Each row is a point on a landscape with many valleys, with its height.
A ball rolls from a point to the lowest of its 2 nearest points, and stops where none of them is lower. Distance is the straight distance between rows; heights are no part of it.
<337> (h 672): [106 130 129 114 151 149 171 145 109 161 184  97 117 116 116 135 118  76
 140 119 136 134 131  78 181 133 102 118  76 145  84 116 103 119 120 159
 102 118 144 148 111 164 155 141 137 147 152 173]
<784> (h 119): [102 160 132 137 143 132 124  98 149 103 180 116 104 157 148 139 113 138
 157 124  93 147 149 113 111 205 150  92 114 107 132 133 118 136  85 113
  93 163 143 102 132  96 224 157  87 162  88 127]
<44> (h 316): [162  94 112 103 140 122 115 111 116 156  37 167  86  99  78 137 150 132
  95 163 131  79 138 131 119  65 101 116 101  84 190 104  89 117 138 126
 176  87 161 103 141 110  81 128 174  78 114 121]
<653> (h 357): [138 152 107  77 137  96 102 144 134 153  61 127 104 121 123 131 133 154
 114 131 164  66  68 145 127 136 116 105  79 111 138 155  78 117 152 104
 161 109 114 118 107 142  77 153 152 124 133 116]
<645> (h 322): [106 103 121 178 112  76 164 131 101 138 112 108 153 117 107 147 157 140
 139  71 169 127 152 169 130 150  86 144 111  84 156 108  92 113 137 122
  33 115 151 139 163 103 100 105 193 119  80 102]
<689> (h 192): [165 128 156 120  98 104 116 127 151 108  88 117 132 140 107 137 182 153
 126 153 115 124 110  98 155  93 154 114 119 162 146  75 106 141 110 136
 173 110 132 105 141 152  75 126 131 126 148 113]
<1102> (h 591): [158 153 144 155 160 174 169  94 132 138 155 146 149 204 144 130  86 117
 105 165  94 152 143  70 103 154  97 107 138 121 116 152 138 125 133 182
 117 105 172 139  61 120  88 119 155 114 112 101]
<1234> (h 619): [140 138 127 154 164 172 163 132 106 171 178 141 128 155 120 135  91 104
 110 139 109 124 145  80 127 147  68 166 117 112 142 154 151 104 123 168
  84 110 151 163 119 109 131 105 169 145 105 130]
<425> (h 563): [125 173 127  94 177 122  91 164 158 185 103  95 105  77 170 123 123 101
 132 103 131  91 153 121 169 141 113 117  51 126 105 123 112  79 101 141
  41 118 151 106 145 134 165  99  90 160 108 121]
<134> (h 223): [113  84 136 150  89  93  73 119 120 147  57  99 119  77 102 146 118 124
 115 174 114 100 104 117  81  91 146 170 175 131 113 140 129 124 167 112
 197 129  84  85 150 117 117 198 132 152 158 159]
<169> (h 467): [157 111 123 123 125 145 176 138 133 140 149 101 121 130  99 127 133  97
 126 100  69 103 111  99 194  47 115 118 136 165 115 112 110 117 119 184
 177 159 114 136  87 163  86 127 129 114 165 137]
<1216> (h 335): [ 82 117 130 123 127  74  91 137 147 127  55 124  85  69 143 177 140 108
 146 131 108  85  90 146  97 138 113  95 125 156  82 164 141 132 197 125
 180 113  91  65  69 141 104 213 149 105 145 146]
<783> (h 663): [ 80 119 137 155 110  99 133 144 147 133 188  93 146 107 106 127 132 149
 117 103 127 167 100 124 147 125 163 143 175 136  78 161 142 122 156 112
 122 164  69 112 140 144 195 167 113 146 172 176]
<118> (h 365): [180 132 158 161  92 136 129 129 131  83 150 167 170 162 128 106 129 141
  82 130 114 177 128 140 107 103 126 153 204 148 135 123 171 148 167 171
 139 120 118 183 142 121  78  90 164 123 119  86]
<640> (h 694): [101  98 153 168 109 125 178 116  93 136 178  82 106 127  88 143 105  87
 140 162 133 148 139  73 141 147 113 101  94 104 113  95  78 143  99 157
 118 128 135 124 108 134 154 166 152 123 137 182]
<523> (h 422): [149 120 124 157 133 141 170 142 104 141  96 110 136 111  77 106 159 124
 125  98 102  82 115  93 185  40 118 123 122 124 159  97  89 118 122 175
 145 118 146 153 133 136  40  96 151 126 141 125]
<106> (h 403): [143 179 147 147 139 166 169 103  86 125 140 168 142 212 103 122 117 142
 140 164 115 132 141  99 114 184 116 126 115  82 142 172 140 125 120  92
  77 130 179 164 113  83 108  85 138 120  69 103]
<1096> (h 354): [112 123 116 159 113 119 154 120 105 125 163  99 154 167 116 139 123 146
 123 105 173 120 152 136 117 175  97 145 147 107 138 102 103 113 129  95
  59 119 144 150 155 106 139 122 162 139  99 101]
<7> (h 428): [ 91 143 102  77 141 122 132  97  87  85 126 152 177 125 146 130 174 137
 150 133 168 149  98 141 138 158 156 140  97 114 126 122 157 137 157 116
 108 154 122 145 163 125 135 115 156 155 104 154]
<731> (h 132): [118 147 114 122 113  90 132 146 150 113 189 105 141 126 157 119  76 116
 114 115  99 153 111 187 128 144 158 112 123 134  81 177 149 124 168 150
 128 130  78 147  98 144 147 123 114 158 122 162]
<927> (h 283): [131  99 100 117 117 110  81 135 129 131  67 115  75  70 139 158 113  95
 156 175  89  77  93 139 107  96 156 139 140 158 144 125 110 155 169  88
 204 138  53  70 100 121 121 213 126 151 131 197]
<991> (h 360): [144 127 116 111  90 168 163  99 134 124 117 144 122 164 191 149 103  98
 126 164  41 158 185 145 136 104 164  92 181 167 156  89 138 128  70 161
 178 133 148  77  89 157 120 117 120  71 118 109]
<1053> (h 303): [120  99 120 125 104 128 132 114  82 138 150 154 129 109  98 154 103 162
 133 178 162 128 140 138  92 134 120 138 102  87 194 107 131 112 100  84
  80  91 149 144 191  74 128 124 126  93 108 135]
<482> (h 264): [161 128 182 134 128 138 123 138 148 125 126 137 138 139 115 151 163 133
 164 155  89 157 134  85 136 106 138 135  85 154 167  72 174 133  88 122
 148 107 167  98 115 130 112  95 112 134 143 109]
<596> (h 478): [139 142 173 105 171 108  68 136 110 164  70 196 128 106 136 122 159 128
 138 140 159 130 103 122 101 138 117 143  99 108 134 150 107 128 161  87
 129 140 123 102 158 138 156 174 114 126 138 124]
<691> (h 356): [ 66 109 111 142 114 100 132  95 100 113 135 110 144  93 130 137 126 146
 113 145 162 109 106 148 108 205 143  95  87  62 131 176  65 133 139  74
  86 112 121 116 183  74 137 163 111 134 117 151]
<1118> (h 252): [143 143 151 127 107 152 132 122 193 131 177 125 112 193 116 151 120 135
 171 147  89 167 158  93 136 143 135 110 107 156 146  83 112 155  62 105
 123 119 162  89 127 146 148 105  97 122 143 107]
<1270> (h 323): [176 174 158 144 128 153 139 143 126 109 152 208 165 179 171  95 116 121
 119 151 125 208 114 163  93 131 119 118 173 141  89 162 188 154 164 158
 143 127 130 163 130 138  88  82 147 114 119  94]
<475> (h 444): [113 112 120 148  93 120 119 100 123 105 149  70 112 111 102 141 126 132
 162 114 118 131 131 126 133  87 194 104 128 117 180  36  91 152  79 130
 148 121 128 110 155 124 178 151 131 126 127 175]
<434> (h 185): [140 164 136 136 118 154 139 109 176 127 190 152 115 207 148 156  78 129
 163 136  79 198 178 112  92 191 133 123 162 141 119  96 129 157  70 101
 112 152 160  85 136 118 175 146  93 119  98 111]
<443> (h 165): [150 102 134 121 140 111  67  86 129 123  97 135  94 115 129 142 120 154
 117 187 112 111 125 107  81 124 154 143 174 113 147 106 110 137 139 103
 183 127 111  89 163 121 144 190 119 125 138 114]
<323> (h 210): [145 157 109 122  86  99 124 132 179 101 192 109 130 153 175 117  57 134
 111 147 106 172 132 223  92 176 148  92 185 164  93 167 135 137 141 139
 155 110  76 129 105 150 120 100  97 141 131 121]
<583> (h 454): [119 120 159 145 145  81  65 145 124 178  99 138 153  93 136 105 124 128
  98 100 140 132 116 168  96 136 129 177 136 102 116 166  97 114 177 116
  99 136  95 102 159 136 166 164 123 165 132 139]
<1124> (h 274): [110 114 125 122 105 106  94 142 118 135  93 131  96  69 146 183 127 125
 132 161 112 104 114 127 138 115 108 106 131 182  89 138 142 150 156 141
 171 111 112 103  95 157  77 188 108  83 178 156]
<798> (h 351): [116 118  81  97 110 107 142 140 128 130 121 109  91 101 131 167  63  98
 138 138  52 118 125 174 139 103 159 146 163 147 118 166 132 148 149 113
 177 192  66 104  67 133 153 182  75 119 139 178]
<913> (h 340): [133 150 111 116 113 112  71 140 110 110  63 123 110 102 166 139 128  79
 141 178  87 106 109 162  93 103 141 170 140 148 108 166 149 142 170  92
 167 162  74  89  96 138  84 161 135 157 113 160]
<360> (h 646): [120 151 112 102 172 168 151 173 122 157 174 143 135 133 135 120  91  96
 110 126 120 119 128  99 158 130 100 149 101 158  77 179 136 110 154 166
  83 119 115 188 125 158 144 123 141 161 149 160]
<559> (h 522): [ 95 112 104 112 109 146 110 158 130 116 158  98 157 136 125 142 157 169
 129 104 131 126 194 143 131 103 149 160 135 133 175  85 180 145  99  82
  88 142 131 118 164 118 169  92  95 148 141 132]
<380> (h 359): [ 94 131 121 129  78  98  99 131 152 138 169 105  99 109 153 136  71 132
  89 165  71 129 100 137 109 174 145  98 157 137 116 173  89 143 134 102
 166 139  81  79 138 107 146 222  83 112 160 143]
<679> (h 590): [110 161 121 107 172 118  94 175 172 160 127 109 132 124 165 109 118 113
 131  67 107 131 132 151 128 132 121 141 119 132  97 146 166  92 131 158
  73 142 118 111 136 155 175  94  97 158 121 118]
<761> (h 457): [161 134 161 157 148  99 127 116 139 135 160 149 103 173 126 139  95 122
 118 120 110 132 134 132 111 159  92  81 159 134  68 191  93 142 158 147
 156 147 143 123  77 143 156 180 104  90 147 124]
<386> (h 369): [104 130 111 140 111 177 191  99  78 109 163 143 133 171 116 155  76 118
 122 190 102  86 177 120  84 184 119 104 107  76 155 169 131 135 121 103
  56 104 150 170 156  78  97 109 141 143  71 126]
<123> (h 388): [125 122 105 106 131 115 110 114 148  97 140 129 168 124 157 137 177 129
 129 116 147 131  96 154 139  98 121 174 140 134 109 103 187 151 164 119
 146 148  97 143 131 139 113 105 140 159 126 132]
<635> (h 460): [129 103 155 135 139  86 102 121 150 134 132 152 158 118 146 117 181 152
 130  70 139 121 102 104 164 128 107  96 138 138 104 120 125 155 174 181
 191 138 129 131 123 160 125 161 121 146 144 109]
<61> (h 473): [118  79 128 144  96 103 121 134 121 134 119 108 135 100  82 141 150 147
 128  67 101 129 140 112 141  64 151 138 154 114 178  56  87 142 115 133
 120 131 140 134 174 145 140 135 146 123 133 143]
<1015> (h 592): [175 120 176 160 175 132 102 127 145 169 133 153  85  65 119 122 145 122
 179 124 187 100 153 142 145 108 106 124  63 124 190 100 112 114  87 122
 113  78 164 109 160 148 173  84  76 139  88 145]
<782> (h 404): [138 162 129  75 124 102 125 121 130 139  78 188 121 131 102 134 181 155
 131 169 208  59  82 128 143 162 111 109  49 100 121 150 137  84 157  97
 160 115 123 131 101 111  95 140 154 124 109 105]
<12> (h 161): [ 98  97  77 120  79 105 142 117 136 115  96  32 124 104 146 131  85 101
  90 108  95  93 111 141 152  82 183  89 144 124 111  88  85 128 125 152
 195 109  91 120  76 130  61 163 142 123 138 163]
<604> (h 503): [142 204 158  88 176 110  73 161 116 150  80 176 108 119 171 126 111 132
 132 153 107 118 126 134  97 159 142 110 111 113  92 189 138 128 128 122
 100 147 118 101 119 116 139 166  94 124 120 128]
<199> (h 612): [142 127 163 151 143 130  95 173 157 159 130 133 131 144 132 116 139 108
 150  44  65 126 163 176  98 102 132 128 175 127 124 155 152 117 121 143
  92 171 136 117 131 158 177  98 100 147 136 118]
<131> (h 423): [139 121 121  98 105 166 136 129 125 125 129 105 102 115 158 125 113 115
 126 164  86 118 155 134 142  73 169  86 128 171 169  61 122 151  62 133
 164  88 138 101  94 163  96  98  95  85 141 137]
<1280> (h 334): [138 119 132 113 134 144 113 154 162  90 137 152 173 106 135 110 186 107
 145  70 131 141  76 122 164  78  94 187 124 160 103 114 200 128 161 161
 174 173 119 194 126 151  83  89 117 161 123 104]
<293> (h 209): [ 87 116  90 122  91  88 128 131 143 121 151  78 146 118 143 134  68 100
 102  97  90 138 101 180 140 112 173 103 132 118  88 152  91 131 164 136
 181 121  68 128  81 143 102 155 124 134 134 185]
<658> (h 368): [175 166 147 131 159 152 110 133 151 140 121 184 136 191 149 116 114 142
 138 119 133 146 106 150  97 112 108 147 156 114 106 182 168 138 155 130
 134 140 148 145 122 139 110 104 113 119 132  90]
<197> (h 641): [ 51 148 103  81 117 148 122 149 171 116 208  78 132 108 125  99 107 118
  99 116 129 153 134 148 136 161 167 162 173 155  72 153 173 115 125  96
 139 182  70 101 127 123 223 149  91 147 168 181]
<980> (h 645): [ 94 126 144 148 150 137 110 160 142 189 188 114 118  56 127 140 147 128
 159 114 155 150 162 107 164 129  96 134  81 177 161  74 125 108  88 125
  80  99 134  95 183 129 197 101  95 130 141 165]
<545> (h 319): [ 80 123 136 111 103 120  74 150 137 150 163 117 121  94 143 150  91 143
  97 149 106 115 116 121 105 151 136 147 130 123 119 146 143 112 114 100
 127 140 108 103 148 109 149 173  88 152 146 162]
<319> (h 292): [ 98  66 122 172 101  75 168 139  98 157  70 120 165  96  96 111 140 140
 136  68 185 149 106 158 135 138  93 138  94  71 142 146  83 112 151 147
  88 120 131 163 149 112  91 118 206 134 119 138]
<607> (h 222): [131  79 120 163  83  71 127 147 151 108 121 123 162  80  87 113 142 155
 132  63 151 145  84 148 127 116 110 189 163 110 128 106 182 102 149 190
 147 129  97 174 145 111  80 109 165 149 124 102]
<477> (h 492): [141 149 161 154 184  99 126 128 128 149 137 158 126 143 137 137 136 128
 161 101 147 126 148 123 146 171  73 102 119 139  61 174 108 116 140 169
  96 149 158 128 117 165 172 137 105 115 139 111]
<697> (h 300): [173 132  90  93 124 147 137  85 116 125  59 137 102 156 192 144 108 111
 135 179  49 124 162 127  94 110 193 102 223 154 140 125 116 148  90 133
 193 161 128  70 107 130 126 141  92  97 123 107]
<263> (h 426): [174  92 140 144 117 134 157 133 119 116 140 139 158 138  87 108 147 152
  84 105 135 150 133  67 151 116  92 176 140 122 180  87 113 127 137 170
 118 100 147 184 146  94  50  94 200 137 112  69]
<187> (h 448): [126 167 130 104 161 139 147 135 101 142 103 168 133 105 121 113 160 119
 128 179 200  90 111 106 136 200 114  94  36 105 113 150 127  95 134 125
  99  78 140 157 123 121 121 102 168 128  93 142]
<356> (h 284): [140  91 108 136  95  73 132 140 134 149 108 106 113 107 116 135  71  85
 128  81  77 110 110 187 127  74 152 106 175 141 100 152  85 130 210 141
 208 171  54 113  71 136 136 196 129 136 147 180]
<495> (h 383): [ 99 130 130 162 118 128 141  97 143 130 190 133 142 170 110 150 128 136
 146  95 181 137 137 109 118 208 113 157 108 107 149 117 121 108 126  84
  62 120 155 162 181  72 206 146 145 177  69  91]
<366> (h 526): [152 134 152 138 160 180 164 125 151 137 170 144 173 179 125 109 154 142
 148  89 144 149 136  64 144 138  74 162 133 145 130  96 151 115 106 147
  90 113 184 165 117 130 109  84 152 127 139  49]
<506> (h 411): [125 110  95 112 112 140 150 128 122 111 158 116 117 145 116 147 118  96
 116 121  63 137 149 142 161  76 132 136 147 142 107 147 162 139 124 145
 164 184 113 135  92 173 155 145  98 110 160 153]
<153> (h 449): [135 138  88  87 129 172 101 147 145 132 119 111  92 127 171 127 129 147
 111 142  92 117 163 153 148  93 162 102 149 167 145 112 114 174  89  96
 151 134 117 112 112 150 130 106  70 101 168 150]
<422> (h 339): [122 132 127 108 162 174 108 125  75 115 129 112 121 100 142 122 139 107
 132 139 153 120  99 119 134  96 163 123 102 126 140 130  84 140  96 104
  95 115 112 148 128 170 151  89 129  85 164 182]
<844> (h 44): [130 149 132 114 140 211 156 126  97 133 181 117  92 157 154 131 112 106
 118 200 107  98 154  95 137 153 118  86 100 132 129 114 115 147  92 121
  96  89 152 144  91 137 107  89 128  98 127 146]
<217> (h 496): [123  94 127 141  99 117 111 135  99 141 104 129 137 118 109 150 137 146
 130  82 127 115 160 137 105  98 157 166 129  85 189  84 125 129 107  97
  88 147 142 110 164  95 171 136 104 150 108 130]
<1020> (h 491): [169 137 157 116 161  94 119 132 163 145 103 190 157 122 139 113 207 149
 169  66 148 136 105 132 139 152  92 101  90 117 126 129 134 122 162 164
 162 134 150 101 125 151 135 127 127 133 109  99]
<722> (h 336): [ 93  96 116 147  81 141 186 116  54 104 130 134 148 121  98 145  99 139
 133 160 151 125 141 120 103 161 130 122  94  77 149 137 147 124 124 100
  72 101 131 196 183  86  86 126 164 119 109 142]
<896> (h 258): [144 100 130 112 129 120 109 112  97 151  86 178  97  90  94 145 126 124
 128 171 166 116 141 155 105 123 100 120  75  67 199 117  81  92 107  92
 114 106 171 131 141  95 127 113 146  86 100 134]
<358> (h 490): [153 131 149 121 173 175 173 130 123 111 113 172 170 163 119  72 211 143
 118  93 167 141 107  94 176  99  92 144 125 124 142 116 158 111 139 139
 116 132 177 171 113 115 104  63 158 128 109  53]
<768> (h 243): [117 103  69 113  91  96  97 115 147 116  19  75 105  91 135 118  99 126
  71 115 125  76 124 145  97  82 171 106 138 121 109 136  59 136 174 139
 220  95  94 121 105 104  74 175 177 128 121 147]
<957> (h 455): [172  80 159 118 140 142 167  98  96  92 113 191 167 127  86 113 181 150
 100 117 182 166 113  97 172 128 106 177 124  89 168 109 127 109 138 145
 117 156 152 181 119  81  91  98 205 109 107  58]
<893> (h 693): [ 97 124 132 147 137 130 117 150  99 113 127 118 158 128 104 111 146 132
 148  82 142 144 127 109 117 111 148 187 132 124 115 164 186  95 106 140
 100 184 136 169 148 125 198 132 119 179 133 137]
<796> (h 525): [149 159 141 136 179 126 130 154 112 145  98 106 120 149 122 116 137 129
 128 109 144  75 107 105 143 126 108 105 123 124  82 150 102 118 123 147
 102 133 140 125  81 188 119 131 133 108 147 119]
<151> (h 197): [111 112 137 133 106 108 124 118 122 112  98 129 129 130 135 171 117 154
 122 171 129 141 118 102 123 160 103  92 132 162  75 125 162 144 138 161
 168  83 153 128 127 150  60 152 131  78 178 117]
<1229> (h 410): [ 86 155 100 125 141  98 120 114 126 134 159 123 143 117 148 118 138 133
 142  66 175 139 114 169 132 185 158 144 100  95 143 139 105  90 135  96
  57 145 132 134 173  99 234 146 118 188  81 127]
<1033> (h 561): [163 159 141 148 155 174 175 104 175 133 161 132 155 237 128 107  96 140
 117 117 120 141 152  89 124 122 102 136 151 129 115 116 149 134 123 133
 126  90 181 141  73 123 107  69 141 122 110  59]
<727> (h 679): [107 109 159 169 126  85 109 132 122  85 158 111 170  92 125 104 145 142
 145  99 144 155 100 140  99 123 127 179 192 147  79 164 192 116 159 152
 127 202  81 155 150 141 170 148  99 167 140 145]
<389> (h 325): [ 63  86 106 139 116  66 150 119  76 131  74 134 173  83 116 135 157 131
 113  93 201 127 113 172 113 179 119 104  87  70 114 183  87  95 166 101
  65 119 154 148 174  90 116 122 148 106 125 148]
<241> (h 387): [177 151 133 121 120 104 103 143 132 123  61 175 115 134 166 133 115  99
 123 176  90 119 126 156 112 114 101 134 134 164 117 186 164 141 168 143
 193 139 100  91  75 143  72 152 152 129 116 121]
<1199> (h 364): [139 113 143 128 133 132 161  79 134  95 141 114 130 155  67 126 165 167
 139 144 179 103 124  82 164 127 130 121  95 122 163  41 101 121  98 127
 130  98 174 146 137 127 126  95 145 136 106  94]
<1032> (h 367): [157 115 118 157 117 127 153  99  96 132  62 130  94 131  71 124 146 146
  87 155 142  83 135 100 156  72 114  94 124  98 173 104  83 130 128 133
 137  79 172 159 155 101  60  90 173  74 127 127]
<1142> (h 186): [144 169 129 105 141 188 174 117 104 117 140 130 104 153 130  99 155 114
 140 183 133  86 118 110 163 135 110  42 102 167 140  96 118 155  88 142
 138  63 143 117  86 171  60  56 140  75 133 132]
<108> (h 586): [ 96 156 100  90 121 178 132 160 172 102 164 115 120 178 152  84 102 126
 105 157 111 153 195 163 115 114 152 155 185 188  82 145 221 144 117  89
 154 169  98 118 107 129 146 101  98 144 174 135]
<954> (h 436): [118 164 110 105 181 130 126 122 126 121  97 146 154 138 146 119 172 106
 143  60 185 141 137 160 149 162 139 150  89 115 132 115 136  94 119 119
  35 146 165 157 155 134 196 106 144 147  91  82]
<797> (h 260): [106  60 123 182  93  58 150 140 123 115  83  97 162  80  80  98 133 155
 132  51 187 154  86 160 125 129 116 163 168  88 105 160 119  98 169 173
 102 132 104 199 159  91  64  99 175 141 122 127]
<377> (h 416): [182 134 168 138 146 126 121 135 153 136 121 178 126 165 118 146 119 131
 146 108  77 155 118 113 114 109 112 115 158 155  93 156 143 147 136 158
 187 165 130 119  88 168 147 137 110 121 151 107]
<531> (h 532): [138 189 134  87 175 147  78 164 128 172  87 150  85 100 173 124 119 128
 150 170 133 127 161 139 127 128 119 126  90 120 110 159 144 120 111 115
  52 105 137  91 151 134 139  90  84 115 138 136]
<1127> (h 723): [102 134 113 111 146 198 168 140 103 147 139 144 150  96 114 109 133 103
 133 105 206 129 143 128 161 121 145 179  50 149 175  99 138  70 100 101
  24 122 152 200 180 110 184  91 145 186 116 127]
<721> (h 384): [ 73 117 107 149  83 133 154 118 122 122 169  79 121  92 132 134  95 147
 110 181 109 132 101 121 107 185 181  86 108 109 122 183  73 156 131  80
 114 104  77 112 167  91 131 193  96 133 140 175]
<112> (h 52): [ 92 141 104 120 130 100 112 114 152  90 176 107 132 142 168 132  97 133
 131  91 103 150 108 165 106 188 152 104 135 100 115 146 121 163 122 127
 103 127 116 134 133 124 169 140 102 141 108 132]
<1163> (h 104): [167 134 111 117 140 141  84 100 126 124 112 152 100 164 124 147  99 157
 107 182 106 130 138 104  76 134 142 135 140 105 173 125  85 153 105  93
 154 133 155 111 150 105 113 144  93  98 131  96]
<1183> (h 709): [101 114 170 177 126  83 163  91  98 127 124  70  95 135  98 136 140  81
 136 142 155 129 124  74 131 166  95  68 119  94  99 134  55 151 130 154
 158 128 146  85 102 123 150 174 188 119 123 150]
<127> (h 272): [126 140 121  97 145 171 131 136 124 125 151  92  93 130  99 116 137 113
 143 164 133 146 100 111 149  94 132 155 123 171 125 103 136 136 100 112
 106 125 126 144 127 186 128  77 138  96 187 143]
<384> (h 302): [136 117  89  99 122 113 117 124 129 116  39 110  91 111 110 133 134 130
  91 132 164  53 104 114 107 117 129  66  92 125 130 139 108 137 165 134
 232  97 119 104  77 124  58 186 180 106 112 142]
<1051> (h 707): [104 130 127 127 142 178 148 145  93 126 126 128 157 117  97 119 170 149
 129 103 184 135 134 107 158 117 117 216 123 142 145 129 188  84  95 114
  66 159 148 182 165 115 158  86 159 160 133 113]
<1261> (h 395): [163  85 137 177  70 113 151 118 102  69 117 134 153 141 100 113 124 147
  74 135 120 175 155 129 101 122 135 171 181 133 162 110 151 135 168 185
 139 109 127 173 140  80  49 134 215 113 110  68]
<1231> (h 559): [147 144 150 159 146  99 142 133 162 146 120  96 108 170 113 125 128 101
 135  89  87 119 118 124 135 124  74  86 162 135  74 124  65 129 119 168
 132 122 156 106 106 204 100 125 142  83 144  90]
<462> (h 432): [126  97 170 151 132  81  76 124 142 152 150 136 148 124 155 107 158 140
 103 105 147 139 124 129 109 135 120 147 148 120 123 118 132 133 177 150
 156 135 111 114 153 120 159 169 134 158 143 110]
<993> (h 553): [ 83 156  91  94 126 156 119 142 148 111 171 117 117 166 144 109 121 162
 132 152 104 136 195 136 119 139 165 148 128 134 131 148 211 143  92  95
 100 163 118 115 131 107 154 110  67 155 137 138]
<510> (h 738): [119  95 118 163 118 143 190 152 108 163 135 142 168  79  84 133 153 113
 172  67 209 157 135 125 184 123 107 185  47 152 183  77 103  81 107 111
  54 137 148 189 177  84 137  97 149 166 100 105]
<530> (h 172): [145 148 139 127 139 223 185 147 124 125 172 120 110 179 140 100 126  94
 120 164 108 149 149  97 156 110 131 128 152 168 124  91 142 159  78 108
  72  91 142 133 126 152 105  62 162 109 166 108]
<215> (h 276): [148 179 129 113 118 127 123 119 139  79 156 165 163 185 192 103  82 108
 123 166  92 192 121 181  76 155 158 117 152 152  83 155 183 153 143 150
 149 137 100 119 117 130  92 137 112 138 121 120]
<926> (h 275): [151  83 153 148 101 119 119 139 166  78 175 134 171 107 127 110 155 149
 141  53 134 166 103 141 133 109  88 176 170 149 122  99 194 120 149 203
 171 157 108 179 107 115 107  88 138 155 108  99]
<672> (h 617): [ 98 141 121 104 131 137  96 139 185 112 177 108 146 133 164  87 108 136
 105 113 124 164 155 182  97 137 152 151 227 154  81 124 198 126 138 111
 147 160  75  87 129 133 190 137  90 137 165 145]
<1198> (h 392): [126 134 104  90 177 147  74 134 107 133  83 118 118  85 158 147 155 135
 139 119 125 104 104 133 131  95 158 127 127 142 115 134 113 148 134  89
 139 135 108 114  96 165 141 118  96  93 159 156]
<1063> (h 562): [171 161 178 114 182 143  78 152 140 177  78 169  75 108 153 118 144 123
 183 174 149 118 162 129 118 115 130 106  74 115 145 120 130 132  87  93
 121 103 149  75 129 128 174  98  71 126 115 139]
<576> (h 269): [ 87 113 109 134  83 119 110 125 126 127 161 112 115 129 138 158 108 160
 101 154 122 113 130 111 140 153 128 107 139 133 116 108 139 127 106 136
 129  83 140 126 144 130 124 148 109 121 165 142]
<1271> (h 618): [129 107 160 171 151 141 108 120 156 180 161  99  86  52 107 123 143 111
 190 100 184 102 110 111 159 107  93 120  89 143 171  66  70 111  79 112
 123  79 140 101 163 166 190 117  76 133 136 156]
<1159> (h 409): [113 121 139 166 104 120 130 103 160 122 160  75  94 148  93 140 148 159
 151 143 157 127 112  83 168 119 154 118 110 111 172  62  99 130 101 107
 146  97 141 107 165 122 180 128 139 164 116 131]
<269> (h 385): [128 152 121 116 131  88 109 131 124 117 104 163 113 104 165 155  87  86
 135 148  83 114 125 166  97 142 130  68 149 164  85 199 162 141 202 134
 180 160  83  86  64 136 109 214 115 111 132 155]
<444> (h 239): [158 143  93 108 121 186 146  99 126  92 129 116 118 174 174 120  81 121
 107 181  55 128 177 133 103 120 186 130 200 157 166 167 126 154  69 115
 166 188 136  97  90  91 129 158  46 107 106  98]
<496> (h 290): [175 136 142 130 137 157 180 110 111 111 132 136 119 131  91 113 167 146
 148 156 178  70 128  91 175 100  93  70  96 132 169  90 121 129  89 134
 140  73 171 126 117 143  74  48 108  86 117 124]
<514> (h 456): [127 109 125  95 140 113 144 111  86  98  96 152 167 116 108 116 184 137
 112 113 196 153  92 138 148 131 121 168 129  80 143 104 113 125 145 118
 131 148 125 169 151 120 107 124 193 124 124 111]
<152> (h 177): [166 147  85 121 120 181 123 111 143 111 117 127 110 196 137 116  93 153
  95 169  78 137 174 122  95 112 162 169 178 119 171 145 151 157  83  88
 161 154 145 107 149  98 132 110  78 122 117 100]

Call two points neighbours if one is among the 2 nearest of the other. Go from one point of each pair to the other, from neighbour to neighbour, staying as low as possible. Name the highest point that can't be avoided.
<896>, <462> -> <477>
<112>, <689> -> <482>
<1163>, <607> -> <241>
<112>, <12> -> <293>
<607>, <151> -> <721>

Where does a ball stop that starts at each point below?
<1033> -> <1270>
<980> -> <462>
<1271> -> <462>
<954> -> <607>
<1051> -> <844>
<559> -> <844>
